Each row is a point on a landscape with many valleys, with its height.
From any point a ball takes the steepest step (drop divided by distance) to one of its 2 nearest points. It stops when none of these is lower. Distance is the straight distance between rows; heights are no part of it.
K281 height 537: [ 10  20   9 -25 -27  13  14  26 -21 -20  22 -17 -33   2 -16  35  31  -5
 -16   8  13 -12 -18]
K376 height 399: [-23  17   8  -4 -28 -13 -39  11  14 -17  51  -6 -17 -25  25 -12 -13  19
 -16   1 -18 -23   3]
K970 height 346: [ 13  -5 -14  11 -36   3   2 -50  29  58 -20  -9  22 -11 -22 -24 -30 -23
 -13 -19 -25  15  -9]
K378 height 478: [  4 -13  -6  -1  18  -8 -12  -9  -4 -15   6  32   5 -10   8 -73 -12  -2
  34  28 -24  -1  22]
K606 height 369: [-35 -14  18  -4   2  21 -34  13  25   7  52   2  -2 -26   9 -13 -11  14
  -5  24 -17  -7  24]
K889 height 442: [ -1  27   0 -22 -40 -29 -31  20  -5 -43  23 -13 -23   2  30  12  -9  -2
 -21 -24  -7 -23 -14]
K528 height 601: [ 11   9   6   1  54  12 -12 -12  32  13  21  -8  30 -38  -6 -36 -38 -13
   9  22  19 -26 -18]
K942 height 341: [-27 -26  17 -12  19  19  -5  14  23 -31  39  14  -8  -5  20 -12 -12  20
  21  29  -1  10  47]
K462 height 488: [-27 -16 -27   2  -4  26  33 -29  54   5 -10   5  10  -4  13 -22   0  21
  -3   1 -36 -20   5]
K569 height 333: [ 10  31 -16   5 -11  -1   9  -3  11 -14  12   8  -8 -12  -3 -26 -17 -12
   9  -1 -10 -22 -18]
K404 height 561: [ 26   3  -5  27 -34  38  38 -22  15  21 -25   8  -5 -23   3   0  -7  34
 -12 -32  -6  13   0]
K338 height 509: [-19 -19  -1   3   5  17   4 -26  67  34 -31   1  41  -7  13 -12 -23  12
  -3   3 -24  -6  18]
K95 height 435: [ -9 -27   9  14 -30  -9   4 -33 -17  24 -14 -15 -17  40   7  41  18   3
  -2  -6  -2  66  10]
K792 height 643: [ 28  38 -19   5  18  13  26  -1  -7   1 -65  29   3 -15  24  11   4   1
  22  -4 -18  -9 -33]
K221 height 317: [ 41 -21   1 -23 -31  -9 -24  -3 -12   5 -19 -13 -23  -3  -6  44 -32 -16
   6 -13  28  56  15]
K958 height 259: [-18  -9 -46   6 -17   3   7 -25 -22  18 -35   5 -20  -4   6  20  27 -26
 -10 -18 -32  16 -18]
K610 height 426: [-18 -19  23  -6 -39   9   9 -37  30 -18 -16   0  17  31  34 -15  -9  13
   3  27 -28  28  23]
K798 height 347: [  1 -19 -33   0  -8  -2 -15  13  -9 -14 -36 -12 -22 -14   4  26   1  42
  -9 -29  20   6  29]
K247 height 445: [  9   8 -36  22   3  10  37 -13  19  21 -33  -4  24  -6 -21 -36   3 -14
   4 -62   9 -23   7]
K440 height 243: [ 24 -23  -5 -43 -28 -19 -35  18 -12 -12  20 -12 -36  -8   3  16 -29  -4
  16 -16  30  26  24]
K426 height 187: [ 11 -24  23 -43 -44  -7 -33   9  -8   0  37 -17 -32  -6 -21   3  -5  11
   6  23  19  25  23]
K362 height 394: [ 17 -24  20   2 -13   9  -4  -6  -9  36 -20 -16 -14  17 -17  52   5   9
  10   6  30  61  28]
K456 height 289: [-25 -32 -39  11 -31  -3  -8 -37  -4   0 -43 -24 -18   1  15  39  21  18
 -42 -16 -27  21  -8]
K67 height 408: [-18   3  -3  -7  57  40  20  18  24  31  42 -10   6 -27 -31  18  -7 -18
  25  22  14  -8  -5]
K765 height 371: [-18   6   7   3  48  -4   1  36   4   0  68 -24   9   0 -30   5 -23 -28
  21  23  28 -20   0]
K871 height 66: [ -6 -10  -2  40  25 -52  -4  65 -60  -8  73 -13   1 -11 -30  20 -16  25
 -38   8  14 -32 -20]
K850 height 466: [  5 -17  -9 -26 -20  30  13  -9  13   3  16 -15 -22  -7 -17  52 -24   1
   0  40  -3  30   0]
K120 height 437: [  0 -23 -11 -16  22  39  -2 -11  30  36  16 -16   2 -37 -14  40 -33  -6
  16  28   7  21   1]
K457 height 581: [  5   9  28  -8  66 -38 -48  23   0 -16  43  -1  26 -16  15 -28 -46 -15
  19  17  28 -23  -3]
K501 height 715: [ 41  20 -28   7 -14  -4  41 -27 -11   3 -80   8  17  -6  19  14 -18 -19
   6  -5 -31  31 -36]
K253 height 491: [ 29  16   5 -14 -13  -2  12 -11  -2 -17 -45  20  -8  11  41  29 -25  15
  15  25 -17  33 -10]
K508 height 204: [ -7  -5 -12  16 -43   1  34 -44 -27  21 -32  -3 -12  19  10  13  33 -36
  -7 -50 -24  35 -16]
K784 height 219: [-15   1 -19  41  26 -37 -14  33 -48 -16  43  -3  -8  -5 -13  -7  12  23
 -44  -8  -1 -36 -27]
K677 height 351: [-25  -6   9  -4   1 -41 -44   9 -21 -18  28   3 -14  28   7 -31  37   6
  -9  17  -5 -14   1]
K654 height 698: [ -5  24  15 -31  -2 -19 -25  -2  -6  17  -9  12  -8  26  10  33   9 -25
  14  49 -24  13 -23]
K330 height 573: [ 20  12  41  12  53   8  -3  16  14   5  62   2  34 -23 -24 -53 -41  -9
   6  36  23 -27 -13]
K463 height 465: [-10   8 -38   7  -8  23  51  -5  23 -26 -13  -2  -5   4  17   6  10  15
  -5 -32 -19 -16  -4]
K57 height 489: [  4   9  -9  29   7   6  52 -17  14  23 -34  14  18  14  -6 -41  32  12
  19 -30  -3 -13  10]
K459 height 248: [-15 -15  13 -14 -49  -3 -28 -31  16   8  14 -30  -7  28 -25 -16  13  -6
 -26  18   0  -8   5]
K486 height 311: [ -5 -12   8  18  43  20   2  30 -11  -3  49  19  -3 -14 -27 -39  13  37
   1  35  -1 -10  11]
K377 height 300: [  2  19  12  32 -19 -19 -16   3  -8   4 -34 -12   0  11  18   1  41  37
 -15 -27  18 -17  13]
K621 height 387: [ -1  17 -27  -4 -34  30  77 -28   7 -10 -29   9   7  11  11   6   5 -38
   3 -40 -27   0 -25]
K562 height 502: [ 17 -14  -6   0  43 -28 -27   8 -24  -9  17  27  -6  -5  -6 -55 -20 -15
  34  10  13   3  12]
K532 height 288: [-23  19 -14   6 -21   8  57 -35  18  27 -15   6  10  19  14   7  35 -34
   0 -56 -30   4 -21]
K324 height 452: [  9 -12  20   1   9  19 -13 -18  -6  25  -7  29   4  -4  -8 -39  -1  -3
  25  33 -17  27  15]
K162 height 535: [ -7 -35  -2  -5  22   8 -31 -31  37  12 -43  -4  33 -25  20   0 -37  10
   5  37  -9  17  25]
K261 height 579: [ 10  17  16 -21  53   7 -29 -23  19   3  19 -21  16 -46  14  -4 -51 -40
  26  19  49  -4 -19]
K710 height 554: [ -8 -26 -31 -16  18 -21 -31 -16  18 -14 -60  -1  10   8  -6 -18  -8  14
   2  40 -15  -3  19]
K954 height 521: [ 13  -3   3  17 -20  18  43 -25   1  14 -37   5  -4  15   6 -12  27  30
   6 -22   2  16  21]
K886 height 663: [ -2  14  16 -16  -5  12  14 -24  22  37 -24  -5  20  35 -15  42   8 -17
  -2  49 -20  19 -31]
K99 height 540: [  7  23  -1   1 -10   2  14  23 -20 -23 -30  -1 -13  10  15  33  11 -25
   2 -57  31  -2   9]
K154 height 620: [ 40  21   5   2  -2   5  21 -26   1  13 -48   0  12  14  18  31 -30 -26
  24   1  -7  39 -20]
K7 height 687: [ 19  29  18   2   2  29  40 -10  20  41 -41  -5  27  16 -15  51   3 -22
   5 -26  20   2 -19]
K489 height 252: [ -7   5 -25  17  32   9  31  18  -2 -22  32   7  -1   3 -27 -31  -6  -2
   3   5   6 -30  -6]
K690 height 461: [ -2 -33  43   1  50  -7 -29  32 -17 -38  16  44  42  -1  -1 -57  -4  12
  14  37   4   3  41]
K152 height 398: [ 13   2 -30   6 -22  11  29 -28  36  47 -26 -11  18 -15 -39 -12 -11 -10
 -18 -49  -8 -17 -11]
K989 height 453: [  8  -3 -29 -26   4   1   7  41 -41 -49 -27  -3 -22 -11  -6  34   5 -25
 -16 -49  23 -13  13]
K997 height 630: [-16   1   3  -5 -21  23   9 -13  18  23 -16  -8   3  11 -14  28  27  22
 -22  19 -12  -6 -18]
K88 height 480: [ 10  23   0   8  -5   9  11  16 -30  -7 -49  16 -17 -11  36  51  30  32
 -19 -29 -19   3 -13]
K853 height 278: [ -6  -5  -6   5  45 -33  -4  63 -39 -23  62 -16  -5 -15 -25  24 -20 -13
   0  -3  23 -18  -5]
K712 height 336: [ -3 -24  11 -26 -23 -28 -29   0 -32 -36  49   8 -35  13  10 -32  41  29
  -8  11   7  -2  -8]
K542 height 377: [ -1  17   3  24  -6   0   9  10 -38 -11 -30   1 -17  11  21  23  80  31
 -23 -37  16 -17 -16]
K204 height 588: [ 27  35   6 -22  20  20  26  31 -25 -12   5   4 -13   4 -27  35  19 -17
  16  13  17 -11 -23]
K782 height 332: [ -4  19   6  39 -15 -35   0  10 -17 -18  28 -13   5  30 -29 -41  11   1
 -19 -40  30 -31  -3]
K843 height 313: [-12 -22 -33  11 -32   4 -14  -9  21   0 -38 -30  -3 -16   9  34 -12  34
 -31 -15  -6   7  17]
K62 height 518: [  6 -15  35  21  53  -9   0  17  -6 -34  45  33  43  -5  -3 -70 -44  -2
  16  38   2 -19   7]
K496 height 503: [  2  -7  -7 -26 -34  16  12   2 -28 -14  -2  -3 -34  -4   4  58   7 -16
 -10  -3  -4  20 -14]
K86 height 574: [ -2  43 -17   9  28  13  21  20 -20   2 -33  21  -3  -8   9  34  39   7
 -10   2 -22 -22 -42]
K820 height 299: [  9 -14   3 -28   4   2 -18  -1  21 -14   4  -3 -15  -7  20   5 -43   0
  32  14  18  19  30]
K466 height 184: [ -6  20  32  28  -6 -15 -14  24   4 -11  17 -17  12  24   5 -11  28  31
 -14 -25  32 -29  15]
K757 height 391: [  5 -18 -56  -5  28  -8  -8  23 -20 -29 -18   3 -24 -21  -4  12 -18 -13
   7 -28  17  -6  19]
K903 height 607: [ 10   4   0  -1 -35  37  27 -26  24  50   9   4   1 -15 -11  19   8  19
 -25  -6 -27  13 -27]
K472 height 312: [ -6 -18 -23 -11   0 -27  -5  15 -30 -62  51  18 -33   3   6 -50   3  29
  -8   5 -10  -9  -9]
K673 height 419: [-24   2  26   5  27  24  -4  -4  25  33   4  23  28  13  -3 -33  22  -2
  11  34 -16  -3   5]
K655 height 405: [-22 -24  39  11  13 -23 -48  19 -11 -28   0  34  43   4   8 -63  30  12
  -4  18 -27  -8  38]
K71 height 541: [ 20  11  -2  -5  42 -20 -35  13  -6   3  23  -3  -3 -19  -4 -10 -38 -32
  37  -9  48  -6   9]
K789 height 606: [-14  18  23   2 -29  -6 -10  13 -14   8   9 -31 -12  19  -2  32  39 -23
  -7 -49  38  -4   9]
K217 height 275: [-30 -23 -42  17  32 -39  -6  32 -30 -42  47   9 -23 -10   2 -12  -8  19
  -9 -10  -7 -22   0]
K371 height 229: [-24 -30  31 -36 -44  16 -23  -8  19  -7  36 -28 -14  14 -10  -4  21   8
 -18  48   1   5  15]
K146 height 287: [ -8   2  -7   8 -54 -17 -25 -33  21  22 -14 -16   2   6   6 -15 -17 -23
 -16 -12 -23  -2  -7]
K742 height 635: [  1  12  16 -10 -30  21  31   2  -5  30  -7 -21  -1  32 -25  48  29 -35
  -9 -38  28   3  -9]
K572 height 372: [-30  -8  26  12 -12 -36 -40 -12  -8  -5   0  19  13  19  19 -61  35 -10
  -2  11 -29  -6  19]
K992 height 474: [ 13  39  -6  31 -10 -40  -8  10 -11 -14   2   4   6   7  -1 -46 -18 -21
   3 -39  12 -29  -6]
K602 height 652: [ 34  35  16   1  24  16   6  18  -6  29 -26   0   3 -16 -20  33   2 -12
   5  -7  28  -8 -12]
K634 height 370: [-31   1  37  21  41  18  12  23  14  13  46  17  46   6 -15 -36  25  27
 -16  32 -22 -30  -3]
K53 height 720: [ 16  24  30 -37  24 -27 -32  26 -22   6  -6  13  -7  19   9  33  25   6
  19  48   4   4 -13]
K583 height 362: [ 11 -19   6 -15 -20   0   9 -36  28 -12 -18  -2   2  19  27   9 -50  -6
  26  27  -8  46  17]

Where does a ball stop that starts at each point below?
K792 => K466
K528 => K871
K53 => K871
K457 => K489
K602 => K871
K261 => K489
K7 => K508
K654 => K426
